Each row is a point on a landscape with many peaks, with its height.
From any point a climber steps to the highest of the 6 points nearest to it. It stops when none of these is higher. Distance is the straight distance between rows; heights are no part of it.
Dugis height 19.9: [-40  -4  -9  -4  25  32  35  36 -64  -8 -21 -38]
Ferak height 50.9: [-11   8 -12 -27   7 -11 -12  14 -16 -10  -8  22]
zuve height 32.9: [-15  13   8 -27  -2   9  14  20 -23 -11  -8  23]
pak height 39.3: [  8   1 -32 -24  -2 -25 -42  -6   1 -12  16  22]
rofur height 43.6: [ 33   0   8  32   8 -13 -19 -25  74  -7 -27 -23]
Vupom height 54.3: [ 26  -5  18  11   1 -13  -5 -27  71   2 -34 -18]
Poda height 44.7: [ 20   2 -23  -1  13 -26 -44  -4  22 -25  -5   9]
gofer height 47.7: [ 25 -20  -2  16 -13 -17 -14 -28  67   9  -1 -20]
puza height 49.8: [  2  21  12 -25  14   8  12  21   3 -27 -38  19]
Mer height 23.4: [-26   4   0 -21  10  18  23  37 -49 -10  -8   6]
vuna height 24.1: [-25   3 -30 -31  32 -11   0  22 -49   7  -6  -9]
vake height 24.2: [ 43 -10   7  63  23  12 -35 -34  57 -15  -3 -56]
loze height 13.4: [-44  -6 -21 -23  19  -2  14  16 -69  24  14  -4]
zego height 48.0: [ 19  -7  32  -2 -10  -1  17 -30  72   7 -30  -7]
mitis height 20.0: [-43  -7   1   4  11  35  37  34 -73   5   1 -14]
bope height 14.5: [-33   7   3  32  -3  25  35  21 -97  46  49  -7]
vun height 47.5: [ 30   4 -18  10   8 -23 -34  -4  33 -27 -15 -14]
bam height 26.5: [ 42  26  -7  52  26 -13 -40 -25  62 -27 -19 -42]
sidaf height 46.4: [ -1   1  -7 -28  -5 -11 -18   0   7  -8   1  23]
kopup height 56.2: [-11   4  23 -24 -28   0  20 -10   7   0   9  36]
Zave height 39.9: [ 50 -24   2  46  13   2 -46 -26  49 -14  15 -49]
tomef height 48.1: [ 12 -21  19  11 -17 -19   8 -31  72  21  -9  -5]
lefif height 41.5: [-12  19  -1 -22  15   3   2  28 -13 -21 -25  10]
fefis height 42.5: [ 38 -31 -10  34  -2  -1 -47 -33  51 -11  20 -35]
vuv height 46.3: [  4   0  24 -20 -19   2  11 -14  33   4  -2  26]
sebap height 16.0: [-29  -2   6  14   0  33  33  21 -90  31  31  -2]
fogik height 50.8: [  3   7  -3 -28  -2 -14  -7  -4  20 -10  -9  25]
rana height 16.1: [-30  -5  -6  48 -16  41  33  33 -88  31  28 -15]
kigen height 48.2: [ 26  23 -25  -9  19 -18 -25   9  24 -33 -25  -3]
gep height 40.0: [-13  16 -28 -26  39 -12  10  28 -39 -26 -30  -7]
pidi height 29.5: [ 54   8 -11  42  16 -11 -48 -18  53 -31 -12 -29]
zafa height 14.4: [-23  -5 -11  66 -16  47  33  23 -88  49  24 -32]
geno height 39.2: [ 33 -42  -6  47  -1  -9 -38 -33  55   1  20 -39]
Taki height 18.8: [-39 -14  -8   4   4  35  30  30 -88  27  14 -16]
pazi height 21.1: [-29  -3  10   1  19  35  36  34 -68 -12 -16 -13]
ropuv height 41.1: [ 22 -24  -6   8 -25 -26 -19 -32  56  16  12   2]
faki height 47.2: [ 23  -6   2  -1 -12 -18 -19 -20  65  -1 -14  -3]
Mup height 18.6: [-45 -12  -3 -15  23  20  25  24 -77  23   6 -27]
Metek height 44.1: [  3  18 -12 -27  16  -6  -4  25 -19 -17 -28   2]
kedu height 39.5: [ 27 -35   3  26 -16 -27   5 -34  68  27  15 -16]
pamaz height 47.6: [ 16  25 -17 -23  23 -19  -4  16  10 -33 -36   4]
vov height 22.0: [-34  -1  -1 -24  17  14  22  32 -58   8 -10   1]
rida height 18.7: [-34 -11  10  21   0  43  34  30 -92  19  18 -13]
vika height 9.3: [-34   9  13  -4   0  18  29  24 -70  23  27  25]
muk height 15.5: [-22  11  27  -9 -26  21  31  15 -26  -4   7  36]
Levu height 41.0: [ 14   8  16 -18  -6  -6  -6 -10  41 -14 -28   3]
fefog height 2.1: [-24  15  20   7  -4  40  36  35 -45 -20 -17  23]
rek height 44.6: [ 29 -18  -8  24  -7  -9 -38 -35  56  -4   3 -25]
Zozo height 28.9: [ 36 -45  -5  33 -10 -22 -26 -39  54  15  35 -29]
Miz height 37.6: [ -4   9  18 -17 -26 -19  18 -30  27  21  23  33]
kap height 27.2: [-13  11   9 -21  10  25  18  36 -38 -22 -16  12]
bafa height 39.6: [ -8  -2  -2 -10 -25 -28  -2 -19  23  13  25  26]
Mibam height 34.4: [-21  18   4 -26 -10  -6  -1  -4 -21  13  20  34]
beziv height 17.5: [-37  -2   6  28  -2  44  41  32 -73  18  11 -13]
tis height 37.7: [  1  16  21 -18  -7  15  21  -6  12 -14 -11  27]
ril height 47.9: [ 13  -5 -11 -14 -14 -24 -27 -26  39   7   9  21]
sen height 16.2: [-32   7  -9 -31   6  -2   5  11 -58  25  27  26]
Pup height 40.6: [ -6   6 -18 -27  -1 -13 -15   7 -18   6  12  26]
Tuso height 44.8: [ 15   4 -10 -15   5 -19 -19  -3  33 -14 -16  18]
mozok height 51.0: [ 15  -6   6  -8 -21 -24 -18 -22  44  -2  -3  11]
nin height 60.4: [ 28   8  -4  14   8 -12 -28 -15  55 -18 -27 -10]
Fadi height 6.3: [-38  24  15   1 -19   4  29   2 -70  34  51  21]
Bomo height 41.2: [ -1   8   6 -24 -21 -18   7 -15  14  12  17  29]
zoli height 41.3: [ 24 -39 -20  19 -17 -12 -45 -32  53  -8  26 -16]
pima height 54.9: [ 38  31 -16  13  25 -15 -25   4  36 -33 -33  -9]
pifu height 28.5: [  8 -12   5  -3 -31 -34  13 -39  51  26  31  10]
pono height 28.0: [ -2  13  14 -33  -6  13   9  16  -7 -16 -17  24]
medep height 39.1: [  2  13  44 -20 -15  20  26   0  13  -6 -14  24]

For each start below, name the point where the climber stops.
kap => Ferak
Fadi => kopup
vake => nin
fefog => Ferak
pazi => Ferak
Dugis => Ferak

Write out the way that a climber takes from each point below.
geno => gofer > Vupom > nin
sen => Pup > Ferak
rek => gofer > Vupom > nin
